Points, in no order, along strands that fork, close into loops and pass close to each other.
Points whose rows are less than 41.5 apart are linked; no others are. Some points are linked to none.
Potu: [-50.6 -11.8  29.0  20.4   8.7   2.9 -27.1 -44.0   5.9]
ruluk: [ 21.9 -42.4  -6.4  -7.5  19.6 -13.9  59.1  14.5  -9.1]
risa: [ 24.1  -4.4  31.4   6.4  19.3  39.9  27.1  41.1 -44.8]
marob: [ -7.7   9.4 -33.7   5.3 -48.1 -22.7 -23.4  15.1 -16.8]
goro: [-13.0 -11.7   3.1  31.0  21.1 -18.5   0.2 -35.5   0.7]
Mim: [ 12.2 -62.0  14.9   5.9  -6.2 -18.0  35.2  -9.3  14.0]
sut: [ 11.4 -20.2   4.5 -15.2  -5.5  38.3  18.8  25.3 -23.4]
nok: [-17.0  27.8 -23.8  -0.7 -61.1 -18.8 -30.8 -14.8  13.5]
suv: [ 42.2  36.0 -24.3  25.6 -31.7  19.5 -11.8  16.4 -23.2]
div: [  7.2  -4.1  -6.4 -17.0  -4.2   5.5  29.3 -14.1  18.4]
tek: [ 17.5 -14.9  17.6   0.3   6.8  39.9  21.6  36.1 -39.4]
Sak: [  1.5 -45.5  23.7  -3.5   1.9  -2.0  35.2 -22.7  14.9]
nopi: [-34.1  15.1  31.3 -17.4  43.9  25.5   3.5  29.3  40.0]
goza: [ 32.3 -53.3   0.3   4.6  16.5 -34.5  60.9   8.6  -2.2]
Vob: [ 14.9   4.4 -24.1 -14.2  -9.0   0.8  19.2  -5.6  13.5]
sok: [  9.3  39.5  17.0  -6.3  21.0  44.7 -11.8  14.9  -5.5]
Dof: [-49.9  24.6   8.3  -2.8  29.7   9.3 -21.8  11.0 -14.0]
dok: [-13.3 -53.4 -13.1  27.9  36.3 -12.4 -28.6 -39.3  11.3]
Fevad: [-24.7  38.5  15.8  -4.6  50.4  26.6 -15.3  25.1   9.2]
vemi: [ 31.0 -69.3  10.8  17.6  27.5 -29.6  52.2  -4.1   4.6]
nur: [  5.3 -34.4  -4.0  30.1  30.2 -14.7  -8.6 -39.2  14.8]
pap: [  6.7 -18.9  -4.2 -22.4 -12.0  32.4  22.0  16.4  -6.9]
tokuv: [-23.7   8.4  32.4 -21.9  35.5   9.7  15.3  -9.3  25.0]
kuder: [ 49.5  10.1 -22.3  -7.2 -41.8  18.5  -3.1  24.8   2.9]
doki: [  2.5 -25.3  13.7  -7.8  -1.5   0.5  30.3 -26.9  24.3]
nevuk: [-34.9   4.8   1.8  15.3  12.5 -13.9   1.4 -26.0 -12.3]
tad: [-14.0  19.8 -27.9   6.6  -6.8  16.7 -16.6   6.6 -31.6]
befu: [ 40.0 -11.8  -5.0  13.0 -15.6 -58.4  -8.4 -12.1  10.0]
Rud: [-31.7   7.3 -16.1  12.1  -6.5 -12.9  -0.8 -14.6 -16.7]
gelo: [ 47.1  16.7 -34.4 -15.9 -32.4 -34.4 -11.9  19.1  -5.7]
tizi: [-35.2  21.4  30.9 -10.7  53.4   6.7   7.8   9.7  38.6]
pugoz: [-26.8  -2.0  34.7 -23.9  29.7  37.3   4.9  35.3  19.8]
pabek: [-60.9  18.7   7.5  -6.1  12.8   4.6 -22.1  -8.2 -15.5]
Debak: [  5.2  30.5  56.9   1.9  -5.9  56.2   5.9  35.9 -13.0]
tuz: [  8.0  11.5 -38.9   4.4 -25.1 -24.1 -10.3  14.7 -12.0]
ruz: [-59.9  14.1  11.1   0.1 -10.7   5.4 -19.0 -27.9   1.3]
Nev: [ 26.8  14.0 -37.0  -2.1 -25.5 -38.4  -7.2  12.0  -9.6]
Vug: [-23.3  12.1 -26.7   7.6 -13.6  -1.1  -6.8  -3.4 -22.2]
daru: [ 49.9  -1.7  -3.8  -7.2 -25.2 -64.4  -9.1  -8.8  -4.5]
gifab: [ 58.2  12.5 -19.3 -32.7 -41.9 -46.9 -12.3  13.9  -7.8]
Los: [  8.2   0.3 -16.4  15.9  -0.9 -30.7   9.2 -20.3   8.9]
zoru: [ 17.1  33.9  33.7  -0.7  -0.4  52.5  -4.6  16.6 -10.2]
pelor: [-17.3  -6.8  29.2 -32.1  25.0  36.3   8.6  24.4   4.9]
zizal: [ 30.5   6.8 -29.8 -14.0 -24.8  11.2   8.6   9.9   9.4]
tuke: [ 17.5  26.7 -31.9  13.8 -12.9  17.3 -11.4  12.5 -22.2]
sapez: [-40.2 -31.1  17.7  27.7  24.9  -1.8 -26.0 -41.4   2.4]
Guf: [ 56.7  28.4 -30.8   9.1 -40.3   2.7 -15.3  27.1 -10.2]
tos: [-56.8   9.5  23.3  10.0  -3.6   8.4 -31.6 -48.8  16.6]
sepa: [-13.7  12.5 -24.6  -3.6 -60.9 -28.0 -29.1   3.9  -2.2]
Bugu: [ 20.8  -6.7 -15.1  17.7  -7.6 -44.6   2.6 -14.2  12.3]
pep: [-26.7  32.6 -29.0   2.1 -49.2  -4.3 -27.8 -25.4  16.5]
pepo: [ -4.8  34.0  21.4 -11.4  33.1  41.2 -13.0  20.9   8.2]
Savad: [-32.6  38.9  10.1   8.1  40.3  24.3 -27.6  28.5 -12.6]
tolad: [-15.1   4.3  22.0 -31.5  21.1  22.5  16.9  -1.5  14.0]
suf: [-31.3 -48.1  -2.8  28.4  24.5  -4.1 -35.0 -40.7   8.0]
notal: [  2.2  23.3  -9.3 -16.5  20.8  21.8   4.5  -4.9  -3.1]
pimus: [ 56.3   5.1  -8.2 -25.9 -34.5 -58.6  -6.0  -2.7   2.3]
gul: [ 25.3 -74.0  15.3  13.7  -1.4 -27.7  33.9  -3.9  10.2]

A fork is a point with three links, a tip a point with one. Leave the first point through the second and follow the links. Name the first fork or tip that comes.
daru, befu: Los
doki, Sak: ruluk
risa, tek: pap
tuz, marob: pep
pabek, Dof: Debak
pap, sut: risa

A tip is a point with one link. Name the tips that can be reached along the links from each point below, in the order of the rows.
daru: Los, pep
Rud: ruluk, Debak
sut: risa, pap

How many points has the smallest loop of links through each point below? Write - if it is on no loop.
tizi: 6
goza: -
nok: -

Name the points in between on the shortest way along the links from the first point to the second, in order.
sok, Savad: pepo, Fevad
gifab, befu: pimus, daru
nur, Vug: goro, nevuk, Rud
nok, pimus: sepa, marob, tuz, Nev, gelo, gifab
Vug, zizal: tad, tuke, suv, Guf, kuder
